Each row is a point on a tangle of strands that fork, close into loops and nearly touch. The rows are in no order.
In the rows, zero is written as 128.
Two points are linked if the straight distance between their rows is under 106. Some points are linked to none.
Fazas: [157 135 127 110 185 113 159 169 118  99 112 165 121  98 126 116 143 126
 147  78 110 146 134 139 146 160 137 128 101 106 130  49  84 140 114 145
 152 110 137 173 156  96 160 112 127 149 145 122 156 145 126 196 109 169
 116 130 123 102 151 175 136 140 156 156 115 146  81 135 134 134 169 133
 103  87]
nopub: [119 105 129 110  72 144  97 107 159 143 104  94 126 106 160 111 131 164
  75 117 153 153  99 110  92  89 155 132  82 150 160 175 139 114 148 116
 102 157 152  84 119 131  85  99 141 127 146 157 142 144 165 104 114 124
 182 117 123 120 136 139 121 142  72 100  98 122 139 119 132  64 129 146
 167 162]
tizug: [145 149 113 125 137  88 175 128  58 127 145 202 137 161 119 125 160  83
 159 140  84 100 180  98 193 185 119 164 139  83  98  86 119 164 134 127
 155  89 107 156 126 118 197 152 131 134 130 107 137 114 100 189  98 129
 101 108 108 108 123 170 148 129 185 122 138 136  90 134 117 211  99 121
  77 130]
tuv: [157 135 109 129 170  96 159 168  96 101 132 196 117 119 102 115 134 110
 153  99  85 121 143 123 169 168 131 124 116  89 106  70 100 126 116 142
 157  96 131 184 159 107 169 129 142 133 142 114 159 131 115 205 101 163
 114 119 126  99 147 175 139 127 190 149 121 154  82 149 135 167 145 133
  86  98]
lebe: [132 181 143 123 163 184  79 188 140 101  98  58  83  87 112 123 143 139
 141  34 170 184 128 139 122 127 161 157 115 142  98 108 125 169  85 112
 142  95 156 168 154 151 136 100 118 135 156 137  85  73 136 108 145 160
 160 133 136 149 137  84  69 169 120 130 132 162 171 151 173 136 147 140
 142  81]
Bok: [122 145 112 137 143  69 205  69  61 128 150 174 162 188 134 180 186 110
 169 172 118 101 192 130 169 199  87 140 146 116  77  84 118 179 172 114
 154  85  75 132  92 146 180 143 115 127 123  98 100 121 125 170 117  86
  79 117 113  97  79 144 152 120 123  99 153 125 113 116  72 197  70  98
  76 118]
kedil: [ 99 133 123 134  78 151 133  84 130 168 152 149 141 191 133 137 106 128
 109 204 124  80 129 124  94  65 107 118 148 126 123 158 146  75 133 111
 105 183 100 138  94 167 107 151 130 105  95 156 149 133 142  70 158  82
 141 140 144 115 143  93 145 120  88 113 131 109 128  88  80 121 115 137
 133 174]
Pap: [159 136 136  97 182 116 162 160 117 109 106 150 125 103 146 108 157 122
 147  80 122 153 132 136 136 158 136 144  95 112 149  39  73 155 121 149
 152 118 134 157 159  98 167 114 111 159 137 124 153 149 132 189 100 170
 117 134 109 113 157 186 143 141 152 161 117 144  80 136 137 124 175 128
 116  92]
vug: [ 92  96 171 155 178 133  92 148 140 105 153  79 128 127  73 148  75  85
 161 136 148 131  82 146 138 118 134 134 183 158  71 169 179  80 103 122
 134 143 129 160 125 138  45 131 159  91 118  96  76  94 107 123 152 116
  96 147 147 205  32  62  98 120 157 116 166 119 165 156 152 123 141 144
 167 110]
Ref: [135 102 150  93  53 138 128  91 167 136 103  98 152 132 142 131 121 171
  80 133 138 139  80 104  73  98 153 142 105 183 160 195 142 115 155 102
  64 198 105  82 121 137  82 112 148 153 130 145 161 154 160  92 127  98
 179 134  91 111 159 130 142 140  69 101  87 103 155 107 119  54 117 115
 185 160]
vomut: [112 130 119 137  96 153 141  91 128 167 141 147 141 177 148 116 101 129
 121 189 125  89 143 129  95  66  97 117 158 121 127 154 143  83 104 117
 110 158 108 142 101 157 130 158 122 110 106 152 133 147 143  85 152 102
 123 133 144 111 136  95 134 112 107 130 134 120 122  81 105 132 113 131
 116 170]
gar: [119 138 117 106  99 159 125 112 152 138 101 125 135 120 184  79 121 156
 117 125 152 142 128 117  83  86 125 119 104 135 157 144 134 123 110 138
 123 145 142 114 127 131 121 123 125 135 151 161 123 165 180 118 109 150
 137 120 108 101 135 148 116 127  99 132 122 144 117  94 159  70 128 149
 144 141]
Sudod: [116 122 140 145 134 172  48 177 150 118 132  35  71 101  98 132 135 118
 146  81 156 161  90 132 114 109 160 145 139 169  98 127 170 143  88 130
 132 127 152 161 124 164 107 113 129 127 131 134  93  89 123 112 124 149
 187 129 158 181  68  77  69 173 158 124 147 154 187 152 166 100 156 162
 178 111]
tinit: [123 150 147 135 151 173  62 186 149 108 118  44  74  96 104 128 139 124
 153  64 162 177 107 132 116 114 167 157 137 153  95 122 155 155  83 117
 133 111 155 165 137 165 118 111 119 125 142 135  81  75 128 111 135 152
 181 128 146 173  97  73  63 168 155 129 141 162 188 155 177 118 153 151
 165 101]
lenu: [136 157 105  78 117 124 164 136 101 134 153 151 142 141 166 136 168 125
 132 110 107 109 151 129 151 169 128 148 136 123 194  61  98 195 148 165
 136 137 102  96 144 126 205 137  57 175 109 131 119 152 111 150  78 149
  98 125  60 155 204 182 174 107 136 160 150 148 104 144 119 147 143  86
 139 104]
pugo: [125 153 115  86  99 162 136  99 140 130 117 149 148 134 186  87 137 155
 137 151 137 116 131 123  80 120 111 126 113 139 163 130 144 146 104 148
 116 165 112 107 134 142 133 144 108 159 148 160 123 188 174 109 101 148
 115 135  91 108 154 151 145 103 125 146 137 146 115  93 164  76 124 127
 145 123]
ded: [ 80  81 133 134  86 131 121  96 160 167 134 102 127 143 137 113  99 146
  72 158 131 148  88 121 111  76 137 117 115 140 144 169 145  85 146 117
  98 176 158 114  94 127  80 110 139 106 115 145 148 132 147  91 142 111
 159 129 138 125 137 122 133 141  90 109 106 118 148 115 112  72 132 150
 154 159]
Kazaz: [165 150 145  91 164 111 161 157 100 112 116 145 121 129 163 106 179 115
 148  82 150 159 142 121 139 166 139 171  79 116 175  21  55 167 140 160
 152 124 130 136 171 102 182 117  92 172 118 130 137 128 140 178  71 159
 127 128  78 138 175 212 155 137 154 165 124 149  70 156 141 120 181 113
 142 106]
vero: [148 148 108 123 142  89 174 151  59 120 141 210 127 159 119 108 151  84
 158 123  79 109 173  95 188 181 129 169 134  82 106  86 107 153 129 138
 165  94 118 167 145 113 204 156 125 137 133 112 134 112  94 198  80 139
 111 100 102 118 156 178 148 133 197 132 131 148  80 149 135 204 112 122
  87 127]
Nov: [144 161 117 206 189 126 109 151 157  90 154 157 140 133  68 159  95 112
 148 139 140 108 141 146 153 158 122  87 157 106  85 146 155  75 147 102
 170  63 154 118 144 106 108 127 136  98 113 103  89  55  96 126 193  98
  55 132 175 157  83  84 109  79 146 124 155 114 159 193 129 194 137 122
 102  80]
ruge: [ 91 102 130 126  75 140 135  82 158 163 140 122 144 162 135 121 102 147
  81 172 119 127  96 113 100  74 133 121 124 140 144 171 149  80 146 107
  85 194 133 119  99 139  83 124 138 113 107 154 156 136 148  86 149  96
 156 134 127 115 156 118 146 125  88 107 110 112 147 105  95  76 130 144
 151 160]
rad: [145 131 135  80  70 158 111  94 151 115  95 109 143 107 166 115 146 169
 101 125 166 132 121  93  75 105 150 139  85 161 167 168 135 132 143 126
  92 171 115  78 131 138  91 110 155 156 157 169 138 169 189 107  97 119
 184 116  90 111 146 151 131 114  73 104 105 126 125 108 136  59 122 133
 185 155]
vogod: [153 166 109 210 177 118 114 149 150  95 146 165 136 127  64 156  96 113
 154 134 138  98 153 140 158 156 111  74 151  97  94 142 137  77 148 106
 165  53 148 115 140 104 122 130 145  97 114 100 105  71 101 139 195 100
  68 128 176 131  86  98 109  86 144 124 146 112 147 174 114 200 122 120
  81  91]
giba: [ 96 126 140 119  68 135 138  80 153 163 146 123 153 178 111 154 108 134
  93 193 105 105  84 124  94  82 125 124 139 150 135 173 145  90 165 100
  79 222  91 117 110 161  76 136 133 115  87 143 179 122 131  57 174  59
 152 157 120 110 173  99 162 128  75 103 113  84 161  89  65  86 114 131
 157 168]
fifon: [162 146 102 159 160  87 150 154  86 113 140 209 130 131  80 120 126  95
 158 114  96  94 151 113 183 165 115 110 129  75  86  97 115 119 120 130
 155  66 121 164 158 117 161 144 156 120 137  94 154 118 116 195 126 151
 105 117 138  89 119 161 131 119 200 136 139 140  99 146 126 201 112 131
  65 106]
motan: [118  79 169 101  61 128 107 102 166 164  94  88 130 117 124 125 112 162
  72 134 133 161  47 122  91 110 154 141  93 189 164 204 143 116 164  99
  74 186 137  77 115 138  75 107 136 137 125 129 171 143 144  71 144 102
 171 140 130 129 136 117 137 175  77 104  76  96 178 116 130  52 112 126
 171 166]
gibip: [146  88 164  90  52 138  89 107 159 154  83  81 120  95 135 128 129 170
  72 114 149 159  61 115  85 104 160 148  78 190 167 206 129 122 161 100
  83 165 131  68 127 142  79 103 140 143 135 138 163 149 149  74 126 109
 187 134 124 129 135 126 130 168  70 105  78 105 169 126 136  63 114 121
 176 175]
fop: [160 137 125 126 164 112 172 119 106 130 132 164 142 120 118 141 148 107
 146 144  85  95 166 117 165 151 106 128 146  88 117  88 114 153 109 123
 127 103 109 139 118 115 176 147 133 132 120 121 152 149 110 170 145 134
  97 131 146  95 112 144 148 108 170 135 128 120 106 108 102 192 123 115
  73 125]
Kek: [ 70  70 131 145  98 129  80 123 154 162 134  70  97 113 130 119 108 138
  68 134 143 159  81 144 118  95 137 114 110 154 132 161 150 108 138 134
 121 155 170 114  95 121  72 100 140 105 128 132 138 120 129  91 128 135
 171 130 159 148 104 109 112 169  98 107 115 122 152 131 133  71 134 155
 164 143]
difiz: [ 98 127  80  98  71 103 126 120  63 113 149 151 166 167 176 140 148 149
 158 188 129  88 155 171 120 200  85 107 152 132 188 164 124 188 165 182
 133 137  70  78 133 141 165 129  81 149 123 114 136 183  91  81 122 115
  96 134  86 130 205 136 194 113  87 154 163 139 101  78 109 124  56  89
  90 147]
puz: [137 148 132  76  81 165 114  96 142 111  99 125 143 111 175 105 149 166
 121 135 169 125 135  97  76 116 136 135  84 154 166 150 136 143 132 142
 106 168 113  85 136 140 102 119 146 160 161 172 130 179 199 107  90 132
 166 120  86 108 142 160 133 107  89 118 120 136 114 104 154  59 123 139
 179 144]
git: [110 126 165 157 206 131 109 158 155  97 151 116 149 126  81 160  86 106
 159 128 148 145 111 138 147 135 146 134 173 126  72 157 184  98 110 107
 139 114 155 142 139 124  65 135 145 101 134 103  65  63 103 120 173 120
  76 137 156 203  68  55  99  95 168 118 157 117 163 183 162 148 156 140
 149  88]
Vib: [106 114 172 148 199 132 100 160 149 102 150  98 143 124  80 155  84  95
 167 123 152 144  95 134 145 126 149 142 179 139  73 162 187  97 100 112
 131 129 148 149 137 136  57 137 150 100 136 101  64  76 107 126 164 121
  91 136 151 208  51  54  96 108 172 115 160 119 167 171 163 135 153 146
 160  96]
Taz: [152 147 108 119 149  91 173 167  67 107 136 207 117 153 126  99 151  91
 159 110  79 119 166 100 175 179 138 168 120  85 115  75  93 140 126 145
 171 102 129 175 160 110 209 154 119 138 135 122 130 112 100 202  66 146
 120  98  98 126 179 185 148 133 201 146 122 160  71 157 146 187 129 123
  97 121]
gat: [165 160 108 191 171 108 128 147 133 102 139 183 133 121  65 148 104 113
 155 121 118  92 158 127 170 152 105  74 142  86  98 119 122  94 131 117
 150  55 136 133 142 106 137 132 162 109 124 101 133 100 112 165 177 123
  84 126 169  95  95 126 113  97 158 131 141 120 126 147 110 200 115 124
  61  99]
sove: [157 137 130 167 180 125 149 129 142 120 115 145 137 109  93 148  96 126
 152 133 108 110 164 133 152 119 104  88 158  89 109 133 110 103 109 114
 129  79 137 136 123 100 139 146 145 110 121 115 125 127 104 142 184 113
  91 132 171 105 114 102 121  95 139 141 123 107 122 122 109 183 124 117
  72 123]
let: [ 68  75 153 163 144 127  85 148 139 126 154  63  98 125  96 135  77 110
 123 138 145 151  91 158 137 105 124 111 170 153  84 160 160  94 107 141
 131 142 145 162 101 121  66 121 147  94 112 107  96 101 110 106 132 129
 127 137 150 176  62  75  93 150 132 126 149 127 157 141 152 104 135 143
 165 126]
buva: [167 155 108 178 163  95 140 146 106 110 139 197 135 129  71 134 119 100
 159 121 110  85 159 117 178 159 106  91 135  79  92 105 118 109 127 121
 149  59 123 143 145 115 148 140 163 114 127  95 148 113 118 183 156 137
  96 124 156  82  95 147 121 110 183 130 141 126 114 140 113 205 106 128
  56 106]
gazig: [115 113 141 163 169 132 138 138 148 127 118 107 121 116 113 129  67 138
 137 130 123 155 140 153 138  89 113  92 178 108  97 162 120  89  99 122
 127  97 153 155 119 100 111 143 127  95 122 115  97 117 108 114 161 122
 100 132 147 135 123  82 102 113 119 146 127 118 138 127 140 145 128 121
 109 134]
mag: [111 140  78  86  87 101 150 129  70 126 158 149 170 155 168 150 153 132
 139 136 112  88 159 150 148 189 111 118 167 127 206 109 107 200 168 178
 133 127  81  75 137 136 197 131  61 158 121 110 126 164  84 120 105 139
  97 119  62 152 209 151 179 108  95 151 168 146 105 109 100 152  95  83
 105 119]
baz: [154 157 126 101 149 106 176 168  93  99 135 177 109 147 153 107 171 104
 151  97 108 139 163 112 156 175 146 175 100 106 156  38  67 149 139 154
 163 128 134 157 159 103 207 135  95 157 115 141 124 117 120 196  52 151
 123 109  80 140 192 208 153 132 174 159 122 163  65 164 138 146 162 110
 130 119]
zekav: [141 114 136  93  66 150 101 102 156 132  94  95 134 100 160 116 141 169
  82 114 161 147 102  99  83  93 157 141  79 160 167 179 132 123 150 115
  95 162 132  75 128 136  85 101 150 142 151 161 143 155 175 103 109 117
 188 118 107 117 141 143 125 132  67 101  95 119 139 116 132  64 125 136
 177 165]
lut: [163 158 141 101 156 106 166 168  94 100 123 157 111 147 162 106 180 110
 152  82 149 160 158 114 147 173 145 178  78 115 173  18  49 156 144 161
 156 124 133 144 173 101 194 122  93 166 113 138 124 112 138 182  52 152
 133 117  71 143 189 218 152 134 157 165 123 159  62 168 142 124 177 110
 144 118]
Fome: [ 96 100 133 152 122 159  47 170 148 129 140  35  76 104 105 133 125 123
 122  96 152 154  89 143 116 109 149 129 136 172 101 134 171 135  99 140
 133 137 154 153 112 146  95 110 135 122 128 130 103  97 118 106 117 150
 182 130 163 177  64  79  77 178 141 118 146 142 175 146 157  91 148 162
 180 116]
zanok: [ 78  96 136 154 125 142  70 167 145 128 139  49  85 109 122 126 106 132
 113 106 152 166 102 152 124 103 142 116 145 155  98 146 159 126 101 140
 133 130 160 153 107 127  92 112 127 107 132 124  98  96 120 107 116 149
 160 126 148 162  83  81  77 172 122 122 139 139 159 136 163  96 136 151
 166 125]
mitu: [ 74  72 132 141  92 127 101 110 157 165 132  86 111 126 136 113 102 144
  69 145 138 157  84 135 116  86 139 114 110 146 139 166 146  96 143 127
 110 162 168 113  94 121  75 101 138 103 122 138 143 127 139  92 134 125
 164 127 150 136 119 116 121 157  93 108 108 120 149 123 124  70 133 153
 158 153]
Kagu: [160 137  96 147 169  85 152 171  79 106 141 217 120 132  85 107 125 103
 155  96  93 111 140 120 176 171 128 117 125  81  89  85 109 117 115 142
 162  77 127 185 175 117 167 139 148 124 146  98 153 118 117 204 103 166
 113 109 126 102 147 167 131 126 202 145 130 155  88 157 141 186 130 134
  80  96]
pizo: [108 107 133 110  64 140 136  85 166 144 125 114 154 147 143 123 114 160
  79 149 127 134  92 107  85  88 145 132 114 159 155 180 150 100 148 104
  72 200 121 100 111 136  81 120 142 133 124 155 156 149 156  94 136 100
 169 133 108 111 164 127 144 127  79 101 100 108 147 104 106  59 128 133
 169 156]
Dipu: [137 153 115 134 134  77 186  99  50 132 146 202 149 185 124 138 166  86
 169 151 104 101 191 101 194 194 108 164 140  94  81  88 124 172 150 118
 156  79  96 146 111 128 191 153 132 132 135  93 115 108 109 185 103 109
  88 110 104 101 101 162 145 130 164 110 149 127  98 129 105 214  76 113
  74 126]
Vip: [151 150 117 108 148  99 176 168  81 103 137 193 112 149 138 104 160  98
 155 107  84 126 164 106 168 178 143 171 115  96 134  58  84 144 131 149
 166 117 130 170 154 106 209 145 108 146 124 135 131 118 107 201  59 150
 121 102  91 130 184 196 151 133 188 151 121 162  70 160 142 168 144 117
 110 121]
dige: [143 130 126 114 163 144 167 126 144 142 103 136 141 108 159 101 115 135
 135 119 109 136 138 139 114 101 106 114 150 111 141 111 111 133  82 135
 125 120 130 142 133 113 157 146 113 138 134 133 132 172 131 140 144 157
  99 135 130 100 144 132 129 117 138 158 120 128 117  90 137 128 139 122
 100 118]
guv: [158 134 117 121 179 104 157 171 110  96 125 185 116 109 109 118 135 120
 150  86  96 134 137 134 159 166 136 122 108  96 116  58  94 129 115 146
 153 103 136 183 159 101 164 117 137 138 146 118 157 136 120 204 103 167
 114 124 126 100 150 173 136 133 172 155 117 154  81 143 134 149 160 134
  93  89]
Keb: [132 145 118  90 120 159 146 108 138 143 113 146 148 128 188  84 135 145
 139 139 129 123 128 131  88 115 105 128 125 132 164 117 131 149  93 147
 123 151 118 117 138 138 149 148  99 157 142 149 124 186 161 120 112 157
 102 137  98 108 152 150 142 110 136 156 132 143 118  89 162  93 128 124
 132 118]
boki: [153 146 131 150 156  90 176  87  88 130 140 167 155 152 120 165 170 103
 164 172 115  80 186 115 165 167  94 133 137  98  91  88 120 161 138 109
 130  90  89 122  97 138 173 146 140 122 122 100 124 131 124 171 152 106
  90 128 150  88  72 132 142 114 156 109 132 106 113 100  84 205  85 106
  68 126]
dumim: [143 108 128 116  73 150  42 116 152 148 102  56  79  65 139 128 153 160
  69  92 154 159  87 139  90 102 159 141  58 167 157 173 128 139 153 121
 123 128 155  90 144 146  77  96 136 123 152 148 143 120 138  67 104 137
 198 128 157 146 124 129 104 156  78 108 106 120 152 155 136  80 133 149
 167 159]
kiter: [132 159 158 124 167 176  66 187 155 105 111  57  79  98  93 131 144 115
 166  56 166 181 100 118 119 115 174 167 135 147  93 119 154 157  79 109
 131 107 156 164 142 174 125 114 128 126 144 138  78  72 130 117 151 144
 183 127 150 181  97  75  64 160 173 129 135 170 197 166 182 125 166 153
 158  94]
gavas: [132 128 120 119 139 152 159 113 145 153 112 137 140 128 166  95 105 137
 131 138 113 127 139 136 103  85 101 113 156 115 141 133 124 119  79 133
 117 132 128 139 123 125 151 152 113 130 130 141 125 170 140 121 144 145
 103 133 130 100 143 120 126 112 131 154 126 129 120  83 137 123 129 124
 106 136]
lilog: [ 93 133 135 127  74 141 130  83 137 170 154 141 147 190 115 158 110 126
 103 208 117  83 105 123  97  70 116 118 143 133 122 160 144  78 161 103
 101 205  94 128  98 171  88 141 133 102  86 148 166 120 133  59 172  60
 150 152 140 117 156  93 156 128  76 103 121  90 144  89  56 111 112 136
 149 176]
Paniz: [175 101 158  81  56 151  71 107 150 144  79  74 107  72 143 132 144 171
  77  98 161 159  80 114  83 100 159 155  65 181 171 202 114 131 158 108
  97 146 124  69 146 149  83  98 146 147 145 151 156 148 155  71 108 114
 201 126 122 129 137 134 124 147  61 111  85 114 158 138 135  78 121 123
 177 185]
vum: [129 155 116 143 138  71 194  76  57 132 148 188 158 189 129 162 177  99
 176 163 116 100 192 117 182 196  96 151 137 105  69  86 122 172 166 110
 155  80  86 137  97 140 182 150 125 129 132  90 101 111 124 180 115  94
  81 115 110  91  80 155 147 125 146 102 153 122 109 122  88 205  68 105
  72 119]
Kug: [138 136 124 137 154  84 191  72  76 134 146 157 163 164 137 178 186 109
 156 182 118  88 185 134 154 179  85 135 149 113  93  85 121 182 149 116
 134  97  70 121  95 151 180 144 119 126 122 103 113 135 123 157 143 100
  85 127 138 101  80 122 149 113 129 105 139 110 115  95  71 199  79  92
  77 124]
Tiv: [108 126 124 107  59 144 143  81 163 133 137 125 157 157 141 134 120 155
  88 160 119 113 107 116  74  95 137 130 130 160 147 179 154 104 143 107
  69 217  91 105 117 142  79 135 145 137 119 160 162 156 152  87 134  92
 167 139  97 105 178 123 152 113  79 103 116 105 137  98  98  64 125 123
 167 152]
Bebik: [121 138 153 171 208 131 113 150 158  93 152 131 150 128  78 162  88 109
 155 138 146 136 121 142 146 145 141 124 169 120  73 156 180  89 124 105
 151  99 158 134 142 116  72 134 139 100 127 104  68  57  99 115 181 114
  61 138 162 198  72  61 106  83 165 120 160 114 163 195 154 163 157 134
 139  82]
pava: [159 133 135 151 164 129 163  99 123 146 115 140 148 130 121 145 120 118
 152 162 117  89 171 129 130 108  93 112 165  97 116 125 112 121  99 111
 116  99 106 127 108 129 160 162 131 118 116 116 122 148 116 131 181 105
  97 136 168 103 106  93 131 101 140 138 121  95 121  87 100 189 109 107
  76 144]
Pulom: [152 131 130 104 178 133 171 140 139 127 102 143 139  96 150 110 133 131
 139 100 104 140 135 138 127 127 118 122 130 107 144  81  97 151  96 141
 135 116 132 146 141 102 164 133 114 149 137 128 145 169 126 165 132 165
 102 137 125 101 149 155 137 124 149 160 117 131 104 106 132 132 154 123
 102 100]
nono: [123 154  88  81  95 115 149 134  88 130 156 148 154 146 166 144 157 133
 136 120 108  96 154 140 151 178 122 128 150 129 208  86 102 198 160 177
 131 134  88  78 144 136 201 136  51 171 118 120 119 161  98 131  88 144
  97 124  53 157 215 164 178 104 111 158 162 149 108 132 114 147 119  80
 127 108]
mas: [140 158 111  84 130 118 178 146  98 122 154 162 131 142 158 131 172 109
 133 109  96 115 163 119 161 172 136 162 133 115 176  53  92 185 144 154
 146 135 110 121 137 114 214 138  72 167 102 140 125 141 110 173  70 148
 106 115  71 150 192 191 166 117 152 151 141 151  89 151 117 159 152  96
 132 115]
Zek: [162 164 113 207 167 107 123 135 136 102 133 170 142 124  70 153 107 106
 167 139 140  81 166 127 156 149 104  75 141  89  99 133 120  84 148 104
 157  52 137 109 127 107 136 134 152 100 115  93 119  92 110 158 195  96
  84 127 181 104  79 112 111  97 150 124 139 105 134 147 103 204 102 120
  63 105]
soso: [118 125 119 132 114 155 149 101 141 161 126 136 138 152 159  97  94 135
 123 163 122 115 140 131  98  69 102 111 157 118 134 151 136  93  88 125
 112 145 126 142 110 137 137 155 119 115 118 148 125 158 145 103 144 126
 114 130 135 106 138 108 126 110 117 144 130 129 125  84 128 120 122 131
 112 157]
salo: [161 141 142  90 171 118 164 151 111 117 109 142 128 114 160 105 170 118
 146  85 134 153 132 127 133 157 134 159  90 115 167  32  67 168 130 155
 152 123 129 140 163 104 176 119  95 169 127 128 144 148 136 180  87 165
 118 134  91 126 166 200 153 138 156 164 120 143  80 142 140 120 176 118
 133  99]
Luto: [103 115 114 138  90 150  67 140 148 141 114  62  87  93 155 104 130 154
  84  97 160 164 110 139 100  90 149 119  90 149 136 151 138 130 128 134
 137 122 168 116 122 130 100  96 125 111 146 147 123 115 150  98 104 152
 175 116 141 129 115 121  87 164  82 112 123 138 140 131 153  81 131 157
 157 148]
kuro: [159 137 122 148 183 120 159 140 138 113 118 161 134 102  97 141 110 125
 146 120  91 115 158 131 160 134 108  93 145  88 113 106 109 121 103 124
 131  88 133 150 133  98 150 137 150 124 130 118 145 140 109 164 162 137
  97 133 159  93 121 129 128 103 154 145 122 122 111 122 113 175 137 123
  70 109]
nuko: [162 135 130 137 168 121 170 109 117 137 123 151 146 120 121 145 138 112
 147 152  96  92 169 123 148 132  97 119 156  92 118 102 114 142 103 118
 120 101 106 131 112 121 169 154 134 127 119 120 140 153 112 151 165 124
  95 133 160  96 109 119 142 103 155 136 125 107 114  94  99 190 117 110
  70 130]
tiz: [163 105 145  96  63 149  55 108 151 147  87  67  92  64 143 131 149 167
  71  95 157 162  83 126  88 100 159 150  56 174 168 191 116 134 157 114
 110 135 141  76 148 148  77  98 142 134 151 150 152 136 146  66 105 124
 199 128 141 137 133 134 115 150  65 108  91 113 154 150 134  79 126 135
 169 175]
Tafe: [132 148 135 189 199 128 112 148 158  92 151 143 144 128  73 163  90 115
 149 141 138 126 133 148 150 152 130 104 164 111  79 154 165  83 136 104
 158  80 158 129 143 106  90 132 135 100 119 106  79  57  95 117 187 105
  57 136 168 178  84  71 111  75 152 124 156 114 158 196 141 178 149 125
 119  83]
Zoz: [154 131 140 170 168 129 150 108 131 137 110 132 138 125 105 145  95 121
 157 155 127  96 169 133 133  97 101  99 169  94 108 149 106  94 112 105
 124  85 127 127 108 116 144 158 133 104 111 108 112 132 110 125 188  92
  97 134 174 114 107  87 123 101 133 139 120  92 126 107 104 187 111 109
  81 146]
tife: [105 126  77  93  79  99 137 123  63 122 150 147 170 165 175 145 152 139
 151 165 121  88 154 164 134 194  92 111 165 129 196 140 117 195 168 180
 135 129  73  76 136 141 181 128  72 152 123 107 131 172  85  98 120 127
  92 128  74 142 201 139 188 109  89 154 165 142 107  84 102 141  68  86
  92 132]
vored: [130 157 125  77  89 164 122  99 140 115 105 140 144 122 182  92 146 163
 134 144 159 121 136 107  78 123 123 132  93 149 166 135 139 150 121 150
 113 165 113  96 136 141 116 132 128 163 159 167 124 184 192 106  88 142
 140 128  83 107 145 162 139 105 109 134 130 145 112  99 166  62 124 136
 166 129]
duv: [160 134 123 131 178 118 166 140 127 117 121 165 133 103 109 134 128 120
 144 122  82 113 155 126 160 141 112 109 138  89 119  90 106 135 104 130
 131  98 126 154 133 102 162 137 142 132 128 124 154 150 111 175 147 147
  99 131 148  92 127 146 138 110 166 147 122 129 103 119 114 173 141 124
  74 111]
dapa: [122 114 115 133  81 152  46 129 149 143 113  50  75  77 143 119 148 155
  75  93 157 160  99 142  94  99 155 131  71 159 144 154 136 139 141 129
 135 124 164 105 135 142  88  94 129 116 148 149 132 109 142  78 101 150
 193 123 156 144 116 123  92 163  86 109 120 130 147 149 144  82 136 157
 166 149]
kibev: [ 89  67 157 118  83 125  91 104 164 178 107  83 111 111 118 123 110 145
  66 137 133 163  48 137 106 111 146 131  93 177 158 189 145 113 160 113
  93 179 158  84 107 132  62 107 140 122 129 123 163 137 129  70 150 111
 172 142 159 141 123 109 132 178  91 101  85  99 174 121 126  55 119 141
 166 152]
goso: [ 60  65 136 158 116 127  82 134 148 152 147  66  93 122 117 121  91 126
  87 141 143 157  87 152 129  96 128 106 137 153 111 155 154  99 125 143
 129 150 162 139  90 117  73 107 142  97 117 123 124 114 122  94 129 134
 152 130 158 156  86  97 103 164 110 118 131 126 152 134 138  84 135 152
 164 138]
Gival: [ 68  79 139 160 125 131  81 153 143 137 146  60  92 118 119 124  91 128
 104 127 147 163  97 154 130  98 131 107 150 151  99 154 156 107 110 143
 131 137 160 152  98 119  81 113 136  98 121 120 105 104 119 104 123 142
 147 128 149 159  83  84  89 165 117 123 137 134 153 134 155  93 136 149
 163 133]
Doma: [ 78  79 163 160 157 132  81 152 139 116 157  65 109 124  81 143  77  96
 141 136 146 139  83 153 138 113 127 122 176 162  77 162 173  91 100 137
 130 149 133 165 109 132  56 124 157  95 113 102  88 101 108 116 138 123
 117 142 150 192  39  67  94 141 146 120 158 124 164 146 152 107 139 146
 172 117]
Gibu: [109 119 117 117  84 151 113 108 157 141 108 109 130 120 174  92 121 160
  92 125 152 147 118 114  88  80 140 121  96 139 153 160 139 112 126 127
 114 151 152 103 116 128 103 108 136 123 147 163 130 150 174 114 111 137
 160 115 117 109 135 142 115 133  83 113 112 135 125 106 143  65 130 153
 155 154]
Dal: [103 131 131 115  57 137 144  82 161 145 144 123 157 171 122 151 114 143
  92 177 106 105  94 126  80  89 128 126 142 160 138 181 149 103 155 101
  69 228  76 111 118 153  74 141 140 129  99 148 178 139 135  67 156  72
 160 152 104 105 184 107 161 123  73 103 116  88 151  91  78  73 119 121
 160 162]
vig: [ 92 108 119 149 103 149  59 158 146 135 128  46  76  99 138 116 126 143
  95  96 157 165 105 150 110  98 147 118 112 156 116 144 150 135 115 138
 139 123 166 137 116 132  98 102 122 110 140 136 111 101 133  97 106 155
 175 123 150 149  99 100  79 175 104 118 134 140 154 137 158  90 136 156
 164 133]

A piece is all that can be reached along the links. How many separate loops has the piece of each point below (a circle has one, a figure eight two, a Y none), and how many tips (points with one link)?
Fome => loops 0, tips 5
Zoz => loops 1, tips 0
nopub => loops 0, tips 2
difiz => loops 0, tips 2

A tip is a point with one link. Name the tips that can be reached along the links from each point below, in the order of the rows.
vum => Ref, boki, kiter, Pulom, kibev
pugo => gar, Keb
nono => difiz, mas

A fork is a point with three links, a tip a point with one. Leave the first point through the second and follow the links. Name the first fork or tip that comes.
puz, vored => Keb
Paniz, tiz => zanok
difiz, tife => mas
pugo, vored => gar
nono, mag => difiz
Luto, dapa => kibev
giba, Dal => pizo
zanok, Fome => kiter

Name the points in between on the shortest way along the links from the first point to the second, in order.
mitu, pizo => ded > ruge
ruge, Doma => ded > mitu > Kek > goso > Gival > let
Gibu, pugo => nopub > zekav > rad > puz > vored
gavas, pizo => soso > vomut > kedil > lilog > giba > Dal > Tiv
